Each row is a point on a tangle of strands that fork, close into loops and nearly touch. The rows are in no order.
In the rows, 128 means zero.
Two points are linked if the straight distance between their rows is under 180. Some points are linked to none.
k_913: [103 162 127 188 125 119 112 121 131 124 152 110  93  94 127 113 158 117
 112 111 154 147  86 127 101 155 133 110  86 118  50 156  89 168 127  83
 194 131 155 121 123 120 106 146 176 121 101 105 153 130 130 118 179 156]
k_297: [155 107 118 143 157 138 143 166 147 181 147 132 130 129  47 125 162 129
 140 151 169 142  82 159 150 118 119 130 139 195 132 156 121 123 134 118
 134 121 134  90 117 209 110 126 103 109 148 124 108 137 126 120 150 116]
k_200: [163 159 131 113 166 113 176 118 117 156 118 159 203  96 119  95 133 111
 161 126  86 196 126 103 122 127  91 115 172 110 129 124 153 125 167 148
 129  93  87 170 138  95  96  93 140 159 177 105 110  74 100 121 119  97]
k_759: [142 133 145 174 136 146 153 106 139 165 108 119 140 102 240 142 105 136
 127 107 117 189 132  82 125 127 151 110 158 115 104  93 119 158 139 162
 121 102  78 141  96 100 126 105 105 135 145 154 153 135 107  99 117 168]
k_168: [114 139 164 152 157  99 143 118 134 115 140 107 142  75 177 120 124 142
 104 137  89 101 118 120 130 168 105 132 105 105 148 120 125 124 139  89
 122 134 116 128 129 119 109 133 146 142 153 134 104 130 145 156 120 148]
k_72: [126  66 128 141 143 122 103 121 155 163  96 122 131  87 108 167 110 164
 119  88 178 125 164  81 161 116 155 127 153 152 152 103 128 104 155 216
 104 139 149 155  88 171 114 112  87  61 141 151 138 126 102 132 104 154]
k_125: [172 193 136  89 132  66 143 147 106 175 108 148 138 138 170 123 136  85
 128 124  70 173 180 102 137  89 136  88 142  99 128  94 110 102 118 151
 128 159  86 139 125  93 196 154 152 113  91 126 110 134 108 132 149 168]
k_820: [128  61 128 161 152 125 126 161 165 158 111 132 123 102  47 167 137 166
 134 103 187 119 134 121 179 119 134 120 123 196 138 130 126 109 158 183
 100 157 168 125 107 218  97 110 100  50 146 136 139 150 111 130 118 139]
k_55: [132  92 127 149 155 123 109 160 153 145 139 121 137 114  61 132 132 158
 135 135 172 106 105 109 150 102  95 145 122 166 138 137 149 110 142 136
 123 120 165 113 136 203 111 137 124  90 130 127 119 141 123 141 127 130]
k_399: [139 129 152 125  95 182  99 133 132 166  86 125  81 139 160 149 124 117
 165 102 169 170 155  98 139  89 181 101 154  99 103 122 108 147 125 140
 108 139 126 130  67 131 151 119 117 102 116 128 141 144 105 111 145 165]
k_441: [100  97 157 157  64 182  90  48  77  70  84 142  97  90 155 128 106 131
 165 116 167 123 147 147  80 155 166 120 124  67 124 143 131 161 178 114
 128 102 153 157  75  59 120 131 126 159 128  97 168 126 145 108 126 121]
k_951: [122 165  89 107 118 100 211  65 101 130  92 176 150 175 152 108 148  99
 107 165  42 130 145 202 121 170 144 110 148 144 146 149 125 115 119 112
 145 112  92 142 166 115 105 136 160 182 150 107 129 113 158 115 140  72]
k_903: [131  93 140  77 144 124 119 123 129 125 145  87 116 157 154 126 137 154
  75 167 115  60 143 161 158 150 142 146 127 139 188 133 149  96  82 120
 106 130  83 105 137 141 137 119 102 130 129 153 102 137 159 162 142 125]
k_977: [117 131 179 116 105 215 115 134 101 111 126 162 103 152  87 149 134  75
 152 105 153 101 123 146 126  99 118 166 131  79 141 144 145 163 155  61
  93 138 153 113 106 136 118 127 147 151 139  81 152 119 129 153 154 121]
k_518: [140 191 150 137 109 134 127 186 138 148 129 163  98 133 118 121 127  58
 157  73 145 164 110 100 101  82 109 102 112  94  80 121  90 161 133 113
 130 173 148  91 123 128 153 171 170 102  97  86 146 145 117 134 178 166]
k_645: [179 155 161  61 107  68  68 165 144 193 151  98 131  98  71 137 130 113
 157 131 130 148 146  89 147  61 110 126 124 146 131 145 134  69  99 144
 134 140 175 154 114 181 159 130 156  73  95 132  71 129  94 133 105 155]
k_438: [129  99 144 124 179 135 150 129 138 127 128 138 174  96 100 139 123 134
 136 134 123  85 122 111 142 121  95 153 167 115 197 114 159  92 188 153
  64 125 125 130 118 149  77 108 106 109 183 138 108  92 125 161  65 112]
k_541: [ 92 210 132 126 145  62 147 141 129 129 148 110 115 115 170  97 182  68
  87 147  86 148 117 138 119 116 164 112 121 152 100 119  55 134 101  81
 174 156 121  87 118  82 136 136 203 163  77 126 114 139  87 122 132 157]
k_606: [161 102  89 127 163  99 103 181 171 155 154  66 151 110 126 129 135 190
 112 189 138 108  72 131 157 173 116 130 153 208 123 114 113  83  79 148
 151  99 124  90 155 166  81  90  86 131 126 171 102 109 103 135  78 136]
k_894: [134 137  95 113 133  91 130  99  93 121 129 148 153 130 116 116 110 146
 124 128  98 139 164 105 120 140 101 120 101 101 132  95 128 113 145 144
 140 126 106 163 146  90 171 158 136 123 116 124 125 125 141 145 114 132]
k_752: [150 114  95 160 165  61  85 191 147  87 168 100 176  82  93 120 111 165
 146 128 116  84  97  83 105 146  36 151  88 142 132 117 150  80 132 130
 134 137 187 107 191 160 112 165 157 133 122 165 104 143 119 170  48 163]
k_307: [123  99 132 110  96 165 144  39  96 107 102 169 131 184 126 145 128 125
 129 138 126 114 180 183 115 144 151 149 146  84 177 163 175 126 131 134
 126 121 120 143 139 111 133 133 112 166 133 127 133 114 190 125 145  71]
k_810: [185 155 108 155 160  85 167 201 175 121 173 106 132 189 172 104 152 137
  96 155  87 115  76 138 135 148  95 118  94 175 142 110 108 123  93 138
 122 173  73  38 169 148 110 138  95 159 128 156 120 139 126 130 125 146]
k_816: [127 178  63 119 128  97 217  94 109 112 103 185 176 169 177 101 125 136
 110 146  51 160 133 147 104 186 134 103 146 120 126 119 106 133 133 147
 127 120  74 161 173  89 126 140 138 168 155 125 142 124 157 106 102  95]
k_385: [153 130 136 185 127 131 186 149 165 160 142 162 158  86 110 127 128 117
 121  85 132 167 104  94 102 128  74 109 111 136 135 123 123 150 200 163
 135 136 102 133 151 139 128 185 104 101 167 116 189 159 133 132 141 173]
k_732: [129  99 118 100 170  82  89 134 145 157 141  54 184  61 115 130 138 177
 134 178 126 114 112 118 161 137 121 129 153 182 132 128 135  67 102 148
 145  74 128 150 139 147 102  89 109 117 145 140  86  95 102 121  82 109]
k_605: [115 180 133 127 140  63 149  97 108 142 138 112 134  95 174 124 152 108
  90 157  78 147 137 151 136 156 133 108 112 128  99 112 105 130 127  87
 160 121  95 146 133  79 121 136 180 138 121 114 105 129 125 138 146 146]
k_304: [128 108  99  44  98 130  77 132 103 131 153 124  99 194  48 112 123 140
 134 159 161 117 152 160 155  99 137 154 134 176 135 157 168 108  66 133
 143 125 159 144 141 154 167 106 111  96  82 125  80 131 155 129 144  84]
k_957: [ 95 160 192 159 109 167  95 155 126 102 108 113  74 123 190 134 153 106
 127 114 134  95  94 135 110 116 161 123  95  80 109 134 103 168 125  38
 124 146 134  98  82 113 137 131 170 171 132 126 154 158 113 130 141 171]
k_888: [140 131 112  80 148 107 117  98 125 174 136  64 146 100 137 121 139 140
 130 189 124 165 132 149 163 137 161 127 182 191 119 159 135  96  84 142
 152  75  88 150 135 130 117  80 104 130 135 128  86  88 114 107 149  98]
k_58: [150  98  98  55 117  94  78 161 113 166 157 134 131 168  37 122  97 172
 135 141 152 111 146 119 144 100  99 147 121 187 171 124 185  90 100 186
 118 111 149 148 147 154 166 116  98  91  98 141  97 136 149 136  97  99]
k_34: [126 125 155  88 102 137  80 122  97  93 111  98 105 151 176 133 107 140
 143 125 104  87 166 113 133 118 157 129 108  78 175 111 156 118  89 118
 102 135 113 145 104  86 181 132 119 154 106 158 112 158 132 138 120 154]
k_625: [113 145 132 172 100 114 145  83  96  80  87 130 130 130 223 132  89 147
 120 112  90 120 159 118  95 163 150  97 106  89 142 100 106 167 142 138
 123 129  85 157 122  49 185 141 114 170 113 155 148 157 150 118 111 170]
k_669: [ 81 109 140 162 167 191 135 104 128 114 126  98 123 101 143 143 130 137
 139 146 143 106  83 173 150 174 146 162 149 115 119 139 129 171 128  43
 121 113 141 107 104 125  59  74 136 175 173 110 134  94 126 115 119 104]
k_106: [134 129 170 131  73 191 122  66  92 104  72 180 105 140 135 144 132  81
 176  97 153 157 169 167  73 122 154 113 159  62 132 145 135 167 174 134
 133 125 133 156  98  58 130 135 133 158 120  83 165 113 152 102 139 122]
k_92: [ 94 100 135 137  92 171  91  98 108  76  96 138 103  80  72 131  88 107
 175  81 213 100 138 110 106  91 125 160 160  81 135 110 147 149 229 176
  88 115 191 175  87 107 106 128 101 111 128 114 178 102 111 131 119 105]
k_844: [ 99 125 103 177  96 158 154  80 120  89 123 159 117 171 168 117 134 143
  97 132 131 112 132 169  93 176 154 130 106 122 116 157 131 173 116  93
 165 116 117 127 145 128 121 125 129 149 121 133 171 138 174  98 149 112]
k_171: [140 137  69  97 135 117 190 141  94  99 139 195 172 178  83  95 124 151
 129 140  91 123 105 155 112 168  74 144 136 138 148 120 151 122 151 123
 122 118 109 131 177 140 136 155 118 156 151 121 110 128 162 151 106  64]
k_516: [148 166 120 138 120 142 118 185 149 143 127 150 129 153 136 128 100 113
 167  82 140 175 101  60 108  98 103 135 123 102  81  99 117 163 126 147
 135 137 146 107 124 147 165 140 133 114 110 141 139 120  93 116 119 151]
k_555: [127 136 133 119 105 105 112  85  81 146 110 160 115 126 108 141 166  80
 108 122 145 150 162 177 105 122 143  98 114 112  85 142 106 130 127 108
 180 132 138 136 123 114 142 172 153 105  84  76 144 130 147 125 185 134]
k_363: [105 136 175 143  95 172  79 104  99  80 106 130  94  96 165 122 119 125
 175 110 151 115 113 120 100 130 152 116 115  51  97 131 120 169 155  75
 129 115 144 148  81  86 129 131 161 163 129 114 147 136 122 131 133 141]
k_430: [142 119 120 130 124 114 119 153 165 141 150  64  77 177 186 133 132 152
  79 161 135 144 132 137 163 129 177 117 122 178 117 124 103 140  58 130
 136 133  95  74 118 155 130  92 102 119 105 169 114 151 109  97 137 164]
k_374: [120  95 148 147  99 178 123  85 127 115  84 142 102  85  94 153  93 114
 140  83 200 155 154 123 115  99 142 134 174  90 141 115 125 162 215 198
  97 120 139 166  77  97 121 139  70  96 134 120 203 122 123 106 140 131]
k_733: [157 149 187  77 109 125  97 150 140 152 125 134 109 118  80 149 146  62
 146  95 126 107 162 114 129  68 105 132  94  68 155 129 140 111 129 115
 110 199 151 148 129 134 154 186 156  86 112  82 103 166 143 178 168 183]
k_569: [146 143 209 110 123 153 136 145 141 177 149 135  97 107 111 166 174  56
 114 123 116 104 145 148 134  84 134 140 105 105 168 157 139 119 128  63
  98 175 129 109 111 155 124 156 155 111 126  75 140 151 140 160 195 170]
k_401: [112 132 147 151 147 137 115 123 140 148 114  66 125  85 236 138 127 155
 113 145 113 141 128 113 149 136 170 124 134 130  92 113 116 134  94 113
 138 108 108 135  88 113 109  84 117 149 121 165 120 130  86 117 120 161]
k_241: [163 144 162  90 155 146 156 106 125 168 102 148 157 137 135 122 149  86
 148 140 100 189 167 137 143 102 138 135 194  88 138 145 153 115 153 141
 110 103  93 164 112 101 125  94 147 152 149 115 100  84 117 117 148  81]
k_457: [123 145 140  83 122 119 128  72  92 142 134 123 124 133  97 128 188  68
  87 161 104 101 138 228 134 134 159 130 133 153 151 179 123 106 108  71
 167 134 129 104 151 143 120 136 159 162 111  89  94 111 145 142 194  91]
k_954: [122 120 128  56  96 126  84 133 120 101 170  75  80 176  79 105 137 135
 107 187 151 110 127 160 148 109 162 131 125 177 128 165 114 114  48 114
 163 120 158 102 138 146 161  93 130 124  86 140  88 131 136 118 143 111]
k_874: [ 88  75 124 132 123 230 107 124 128  99 107 123  90 157 128 165 141 148
 124 123 179  80 136 162 158 150 180 144 126 125 120 134 118 145 109  87
 106 147 132  95  81 165 111  78 119 147 141 140 144 141 119 130 138 119]
k_740: [167 144 127 144 124 136 152 130 152 165 119 158 171 125 177 129 113 130
 126  91 113 210 142  66 118 110 119 109 166 106 117 108 117 155 153 204
 118 109  83 157 134  96 161 145  85 113 133 149 161 126 119  98 118 157]
k_530: [127 131 112  92 109 127 164  57  96 125 100 166 137 188 114 121 156 117
 104 158  90 109 161 228 130 159 146 129 134 131 160 163 150 106 107 107
 160 124 105 128 157 140 123 135 139 162 125 114 128 120 194 135 158  72]
k_806: [139 139  53 150 127  78 186 134  95 139 136 185 181  98  68  91 121 148
 137 109 104 164 109 111  94 156  68 111 113 137  75  89 124 121 206 138
 157 102 136 174 175 112 123 162 130 143 167 103 128 145 121 143  94 113]
k_467: [146 109 143 116 163 173 153 167 185 130 127 166 182 121  88 152 117 112
 162 104 134 112  98  82 152 101  88 164 166 123 158  88 141 103 189 158
  68 149 130 120 116 175  96 113 122 107 166 133 122 107 108 158  85 123]
k_648: [127 125 146 139  85 164 122  65 111 123  92 182 108 153 110 149 123  91
 137  85 157 151 160 164  92 125 136 110 128  92 124 137 137 174 158 139
 149 142 128 138 120 104 142 173 101 111 101  84 186 142 169 118 171 128]
k_360: [127 172 124  94 111 105  78 152 104 103 154 113  94 139 128 113 123 127
 142 136 123 142 137 107 126 111 134 126 102 123  64 118 103 128  86 100
 164 135 151 135 122 107 183 132 166 127  69 128 108 126 116 126 125 136]
k_534: [121 103 151 146 116  89  57 153 160  93 145  52  97  94 156 127 117 161
 111 117 139  87 111  71 129 122 116 133  59 109 107 123 108 126  80 105
 150 152 187 119 140 125 139 155 136 109 102 163 131 154 111 140 120 190]
k_854: [144  93 111 115 156 164 161 147 163 123 122 122 136 163 192 150 115 160
 107 138 111  83 123 132 152 143 136 146 143 118 185  99 138 108  95 139
  62 152  67  81 128 140 117 108  68 123 156 165 120 133 143 140 106 113]
k_598: [137 116  92 151 152 146 150 152 136 129 160 128 124 153  86  97 155 146
 111 162 162 115  74 185 130 163 118 143 124 196 127 154 124 133 113 106
 164 114 117  87 157 176 108 121 104 153 126 130 129 132 154 123 151  90]
k_148: [152 133  98  87 123  91 104 149  97 139 147 168 151 124  49 121  90 150
 156 113 137 150 138  91 118  95  86 139 123 136 125 101 165  95 141 189
 132 127 156 185 148 117 181 139 126  99 100 127 113 128 133 140 110 107]
k_502: [155 130 148 102  85 104 110 180 167 155 164  63  66 187 148 127 130 103
 104 132 128 135 121 125 153  93 167 118  94 156 130 122 100 143  57 126
 118 163 123  48  98 165 138 114 125 106  95 153  96 154  87 101 133 168]
k_44: [111  98  96 119 116  88  71 145 119  75 147  78 117 151 149 118  79 187
 100 122  95  58 162  85 113 153 110 139  71 120 159  94 148 122  82 152
 132 129 127 111 172  85 176 137 102 120  96 171 130 146 147 135  71 146]
k_674: [160 189 104  93 147  69 188 143 118 158 106 167 158 176 180 124 143  91
  93 139  38 141 160 135 139 116 127  99 147 125 154  97 108 103 119 149
 111 156  53 126 159  98 175 168 149 143 122 142 116 148 132 131 138 141]
k_554: [111 130 125 159 176 161 157 131 160 184 121 108 156  72 113 135 149 117
 140 138 151 179  89 138 177 137 140 126 181 162  83 132 120 151 142 110
 137 123 120 124  99 155  59  78 131 117 165 115 127  91  90  99 146 129]
k_160: [123 119 151 149 143 200 134 155 166 172 108 140 113 118 122 158 138 110
 158  93 156 181 130 105 174 118 166 114 168 145  85 125  85 154 140 125
 109 152 129 124  79 174  94  87 129 102 145 124 151 106  75 120 144 145]
k_265: [138  68 102 129 114 128  93 172 172 139 101 115 132 124 108 190  86 160
 133  71 153 115 152  71 149 143 139 129 123 137 151  89 122 122 117 222
  96 164 167 113  83 187 131  94  85  82 123 189 131 120  75 130  54 161]
k_542: [108 102 123 143 100 121 115  93 101 116 123 197 127  97  28 130 125 128
 164  79 200 128 114 155  84 115  77 125 101 131 106 132 165 155 193 145
 153 124 198 168 147 130 131 182 126  75 116  82 167 137 150 161 166 106]
k_771: [147 167  94 105 151  74 184 159 121 103 145 141 131 183 130  92 154 115
  77 175  64  70  91 189 129 174  87 141  97 143 152 104 100 111 123  84
 126 163  83  68 179 135 126 158 157 167 146 120 102 157 141 166 114 118]
k_791: [115 108 170  99 142 155 129 111 119 133 133  86 117 125 148 141 158 114
  90 164 121  85 126 189 162 136 164 149 138 133 174 162 138 122 103  66
 129 123 111 111 108 142 110 118 126 144 137 121  99 121 153 149 168 108]
k_208: [ 72  74 125 136 174 205  94 131 129  89 116  92 120 110 133 144 123 169
 131 135 156  65 110 151 166 177 164 152 141 124 110 111 118 121 110  83
 108 126 150  98  98 149  85  62 119 156 156 162 112 100  99 146  95 109]
k_9: [110 105 151  99 127 105  69  88  90 104 138 111 160  53  47 122 126 117
 185 130 170 128 119 115 129  80 116 133 121 100  89 154 142 109 159 111
 141 101 206 204 119  94 123 110 167 105 137  87  86  78 104 139 147  82]
k_234: [111 144  84 141 115  92 121  92  83  60 120 130 137 136 172 121  67 171
 128 118  81 113 153  85  92 175 131 112  99  96 133  83 109 146 140 142
 119 111 119 162 146  43 186 147 136 142 107 148 140 119 140 134  59 137]
k_162: [144 157 114  91 138 142 124 136 115 150 128 147 142 166 125 110 127 107
 174 133 117 193 155  96 139  99 153 131 188 124  89 137 138 108 100 141
 126  96 116 157 108 113 154  89 143 139 106 134  95  90 107  92 107  79]
k_819: [143 139 129 136 108  92 178  85 108 146 107 174 148  91 109 142 111 106
  91 123  77 142 152 149 104 157  79 106  95  97 154  91 115 126 209 117
 119 139 117 147 147 123 121 200 162 112 173  71 160 153 159 176 131 162]
k_373: [160 177 175 111 121 111 102 154 123 189 118 118 106 126 161 137 134  85
 152 117 123 186 168  99 131  76 158  89 148 103 112 130 109 115 101 141
 125 140 118 137  92 128 161 134 147 108  84 122 104 123  98 113 158 156]
k_983: [123  91  91 116 109 145 118 100 113 144 113 161 134 151  67 126 106 158
 161 113 191 186 152 109 133 102 152 134 168 153 113 131 149 129 151 206
 112  89 157 187 101 135 142 109  76  85 112 135 142 120 130  90 130  80]
k_529: [105 154 155 156  97 145 140  89 107 110  77 145 114 171 238 152 126 108
 121 127  86 107 159 161 107 134 168 103 111  88 169 140 125 164 128  97
 105 138  81 139 101  68 172 131 141 190 133 145 150 168 150 120 133 161]
k_157: [ 89 112 137 146  94 149  95 104 111  77 124 166  95  90  60 133  81 107
 177  63 222  98 104 124  77  89  94 144 114  95 121 120 158 163 199 150
 123 128 219 168 118 116 130 183 115  76 119  92 174 125 151 147 142 121]
k_989: [125 131 177 133 110 124  82 129 152 114 123  89  93  81 149 145 122 112
 143  86 146 109 130 100 117  93 117 123  79  74 127 140 126 114 122 109
 130 177 177 145 118 140 143 173 144  89 122 113 141 168 141 159 156 196]
k_350: [141 117 181 141 119 130 140  65 110 184 120 139 112  89 123 161 166  88
  91 134 126 160 160 193 114 123 149  99 112 131 128 179 144 135 141  91
 166 120 116 135 127 127  96 147 133 124 125  77 159 118 145 133 206 126]
k_879: [123 112 116 122 114 182 182  76 118 108  95 159 136 187 182 129 117 143
 131 143 113 115 155 143 123 140 152 143 171 104 181 148 158 122 126 153
 106 105  86 162 130  95 130  99  95 178 152 153 147 117 159 108 113  79]
k_141: [ 92 122 142 171 123 206 160  90 126 110 117 154 108 140 169 138 133 116
 116 136 131 119 111 174 114 173 155 149 138 108 131 161 132 183 129  66
 121 107 119 110 109 118  86 100 133 177 156 114 165 112 162 101 133  98]
k_511: [ 99 114 118 116 129 119  77 110 100  88 146 116 158  67  74 112 101 161
 176 126 137 127 121  77 115 116 114 142 133 116  84 124 158 116 150 131
 135  72 172 190 125  90 121 102 153 118 122 122  93  66 101 132  95  77]
k_400: [133 191 154 157 139  79 135 197 168 112 163  95  98 152 173 106 156  81
  97 125  97 144  89 104 114 105 132 119  90 147 105 114  68 149  96  99
 147 193 119  31 119 132 129 142 176 165  79 139 120 156  86 124 145 169]
k_492: [147  78 115 144 125 131  94 161 179 146 118  73 105 155 159 166  97 177
 109 112 144 124 134  94 171 141 145 112 105 142 135  99 111 122  81 166
 114 140 125  87 110 178 125  95  91  88 119 180 125 140  97 127  99 168]
k_232: [114  88 103  84 131 108  63 155 129  81 176  76 109 132  76 101 123 180
  99 187 135  61 108 134 137 148 116 150 103 186 118 144 129 106  63 113
 162 101 152 104 173 141 139 110 111 122 108 157 105 131 145 143 123 109]
k_795: [130 138 103 177 140 117 168 117 127 141 149 131 128 125 147 106 146 155
  82 151 130 135 107 174 128 196 126 124 115 170 110 151 126 151 108 112
 174 112  88 105 155 133  93 141 121 155 132 129 157 143 159 116 165 131]
k_786: [105 123 106 102 173 148 113 130 121  93 149 115 183 113 106 104 106 161
 175 146 122 104  92 100 128 152 108 164 152 124 123 115 158 116 129 107
 120  82 145 145 127 119  99  79 140 148 145 141  77  70 117 138  72  59]
k_930: [165 195 178 145 114 107 149 219 171 156 151 133  98 137 120 111 149  52
 127  96 110 155 105  91 117  81 117 113 103 140 114 127  77 135 115 110
 119 205 130  34 125 161 142 165 164 111 102  93 124 153  95 121 175 168]
k_368: [103  88 118 155 127 109 102 128 115 123 150 149 128 101  22 121 139 148
 147 115 195 107 106 127 123 120  84 141  99 159 121 148 165 123 156 136
 159 106 189 148 145 169 140 165 125  90 120 111 133 157 151 148 146 111]
k_720: [105  88  77 127 142 103  95 141 118  85 161 100 120 150 110 103  93 203
 104 139 134  74 126 109 113 173 114 139 103 165 146 126 161 108  92 161
 132  95 127 110 172 126 145 125  94 114 115 172 126 131 149 126 104 106]
k_863: [ 91 130 102 175  99 241 154 110 130 132  98 180 117 175 143 132 141 111
 154 111 186 176 115 134 123 115 174 121 164 123  62 152 113 172 135 120
 144 100 127 129 103 130 100  91 114 145 138 117 195 120 124  68 145 102]
k_381: [127 154 126 114 102 147 112 134 119 100  98 141 105 209 185 121 123  98
 144 112  99 121 155 132 114 105 160 111 106  95 139 126 128 149  97 115
 119 156  94 120 117  94 195 131 131 167 102 133 123 168 140 102 136 162]
k_909: [149 136 102 151 138  44  86 151 138 103 157 102 163  70 120 125 103 160
 138 121  99 116 127  53 108 140  63 130  77 138  97 104 123  89 124 138
 155 128 175 157 170 129 137 166 175 113 111 155 118 148 110 160  72 172]
k_667: [148 126 124 121 122 184 138 211 185 140 118 179 148 170 102 157 100 111
 182  78 151 151  92  63 140  99 110 161 146 126 107  76 131 149 149 160
  78 155 167 103  98 178 130 110 120  98 141 141 129 119  66 141  80 129]
k_553: [140 120 180 107 159 173 153 135 135 167 156 108 129 115 107 173 173  77
 103 164 116 100 125 174 157 116 135 167 147 134 176 160 127 118 131  53
  90 156 117  90 108 176 103 124 137 134 152  92 111 121 132 141 174 121]
k_466: [144 103 167 132 142 111 140  99 124 195 131 102 131  83 130 144 152 122
 110 141 134 144 155 144 154 112 123 109 133 147 149 153 155  98 131 134
 150 119 100 149 123 156 115 138 118 100 132 116 117 137 136 139 183 148]
k_584: [137 140  94 160 185 133 180 147 144 184 137 100 170  96 127 108 164 146
 138 161 133 156  50 161 164 165 125 137 178 182 106 133 130 119 116 119
 154 102  98 101 131 135  48  96  93 144 170 120 122  96 107 111 115 112]
k_938: [149 185  36 106 131 100 204 142  97 119 125 208 184 163 111 103 123 145
 131 136  65 169 118 118 110 166  91 122 138 133 114 103 120 124 161 153
 131 106  93 158 187 103 146 161 133 155 158 120 138 133 132 125  87  90]
k_27: [ 91  87 169 120 141 131  68 102 126  85 127 104 145  47  64 125 120 114
 179 103 171  91 123 103 138  70 110 151 133  96 136 155 165 112 189 110
 104 125 234 178 122 137 102 133 162  93 158 103 122 113 106 154 114 114]
k_370: [122 119 114 118 110  68  54 128 130 110 149  81 119  67 122 136  95 172
 137  94 134  97 148  56  99 118  97 109  72 115  98 107 128  92 112 156
 146 142 184 176 154 110 176 164 135  67  93 142 134 146 130 137  97 187]
k_722: [ 78  89 166 197 153 133 133 107 145  96 146  97 129  46 166 114 100 156
  95 159  98  71 117 122 111 174  93 142 116  98 195 133 145 133 157 109
  80 127 159 120 130 119  62 132 132 124 197 134 118 109 156 157  81 140]
k_412: [160 133 107 146 176 100 138 174 171 110 159  89 142 156 162 104 127 181
 103 172 119  89  77 139 133 171  95 137 111 162 139 110 118 116  78 121
 121 120  92  64 169 135  89 118  93 146 119 176 112 122 131 142  94 125]
k_282: [162 146  82 126 131  94 181 185 142 109 168 153 117 221 116  96 158 117
  76 143  85 115  86 183 126 141  97 120  92 164 129 123 101 130 104 126
 144 176  81  45 183 151 144 168 118 165 113 127 123 171 135 120 154 122]
k_389: [146 163 136 108 131 140 206 146 140 147 111 186 138 183 192 127 161  65
 118 128  59 150 158 155 130 108 154 123 172 110 168 152 128 119 103 131
  96 152  65 105 142 111 144 129 141 163 128 133 136 130 149 102 168 102]
k_611: [108 119  91 150  92 188 144  98 123 128 109 178 126 180 114 121 129 138
 162 110 187 195 134 124 108 118 159 117 150 130  65 150 128 165 124 172
 152  87 147 157 120 130 146 119  99 111 109 119 166 116 148  66 147  91]
k_312: [117 176 189 169 137 138 132 187 162 119 146  96  81 145 188 135 169  74
 100 117 118 111  82 128 114 110 159 137  94 115 127 123  87 164 108  62
 118 172 107  46 101 125 119 130 159 173 121 125 145 151 103 118 152 175]
k_4: [130  89  79 136  99  63  99 110 102 143 132 125 114 121  73 123 120 176
  91 133 149 130 168 135 116 147 117 103  79 177 115 135 135 112 119 167
 185 108 119 158 167 120 166 166  96  79  94 125 145 167 162 128 154 153]
k_872: [136 124 158 119 139  60 133  85 110 174 131  81 151  38 137 128 153 126
  98 155  98 150 148 166 149 132 123 100 119 150 120 150 127  93 126 114
 172 116 111 170 144 110 111 123 138 129 141 104  88 130 130 150 173 148]
k_16: [121  81 110 121 115 190 147  98 119  97  86 118 108 189 205 144 104 164
 113 142 132  84 154 137 151 131 170 134 147 108 193 119 149 124 100 150
  73 141  84 111 111 115 138 102  76 167 148 174 135 146 144 116 106 129]
k_943: [101  79 167 168 175 134 148  94 146 123 121 102 150  32 119 160 114 131
 119 149 133  77 130 139 138 135 103 152 156 125 204 143 166 114 191 133
  61 120 145 132 125 135  38 114 124 110 217 105 119  94 120 150  87 123]
k_194: [145 145  80 105 106 146 138 171 158 126 134 129 111 234 150 113  97 157
 135 135 128 158 131 106 150 107 147 129 140 157 109 132 111 134  66 164
 113 129 111  99 135 163 154  82 107 129 117 173 111 116 110  63  90  99]
k_278: [153 150 120 130 126  93 186 127 111 143 125 194 202  77  70 104 135 114
 137 102 110 201 121 108 103 131  74 113 150 120 124 117 139 129 226 175
 130 110  91 185 157 101  95 150 125 139 175  99 142 112 129 132 121 103]
k_608: [155 182 113  68 120 107 122 145 117 173 138 107 123 164 143 115 130 109
 138 171 112 191 160 120 149 102 169 115 187 187 114 149 113  91  70 157
 136  99 103 135 119 140 157  74 140 135 102 141  88  94 115  77 112  88]
k_121: [119 149  92  94 148 116 136 135 103  80 148 136 148 170 120  92 119 152
 135 157  88  93 122 149 127 174 106 154 133 129 136 130 140 118 100  92
 129 107 113 130 159 127 139 108 145 162 128 139  95  96 148 139 100  71]
k_728: [115  68 140 150 127 130 110  76 127 151 104 117 113  88 105 157 112 141
 131 107 190 153 165 103 139  97 151 112 151 117 138 130 136 120 169 198
 108 109 147 181  99 133 119 137  97  72 124 120 157 122 124 121 147 138]
k_961: [110 140 157 131 133  89 112 133 153 133 158  44 102 110 204 118 162 144
  71 163 114 142 116 135 137 133 173 114 112 178  91 135  89 139  68 113
 180 121 119 109 118 101 135 105 134 136  94 156 110 148 116 118 156 172]
k_188: [107 143 123 140 107 169 209 110 146 139  95 165 111 209 227 140 156 102
 114 140  92 125 149 175 123 106 175 120 160 119 158 160 132 128  85 136
 117 121  72 126 126 117 136  97 113 183 146 154 165 127 159  84 142  96]
k_946: [ 72  76 131 174 140 137  72 124 120  47 152 110 122  63  72 118 113 153
 153  95 179  57  96  89 103 121  82 157 106 116 138 138 158 129 178 122
 112 117 244 141 140 135  97 151 162  94 155 130 127 123 129 159  92 109]
k_281: [121 187 107 170 140 126 151 169 131  90 151 178 134 140 131 101  90 120
 153  83 104 143  72  80  83 150  60 136  97  76  65  83  90 185 178 105
 130 147 160 115 163 112 143 162 182 150 134 108 146 136 121 153 113 144]

A fork is a point with three links, a tip a point with one. Leave the first point through the second and follow the links. Name the first fork or tip that comes.
k_232, k_954 -> k_34
k_188, k_389 -> k_584
k_946, k_27 -> k_938
k_938, k_806 -> k_771
k_909, k_370 -> k_791
k_894, k_148 -> k_44
k_168, k_722 -> k_400
k_363, k_441 -> k_605
k_297, k_598 -> k_874
k_554, k_160 -> k_879

How many points has the smallest loop of links through each point below? Write 0 if it is on no loop.
k_72 -> 9
k_791 -> 8
k_605 -> 12
k_648 -> 13
k_370 -> 0

A piece is two or more points that can be reached from each other along the links. Count, over all rows, the pieces, the separate loops (a circle has one, a figure eight two, a Y none), the forks (points with three links) and the tips (points with one).
pieces -> 4
loops -> 4
forks -> 10
tips -> 10
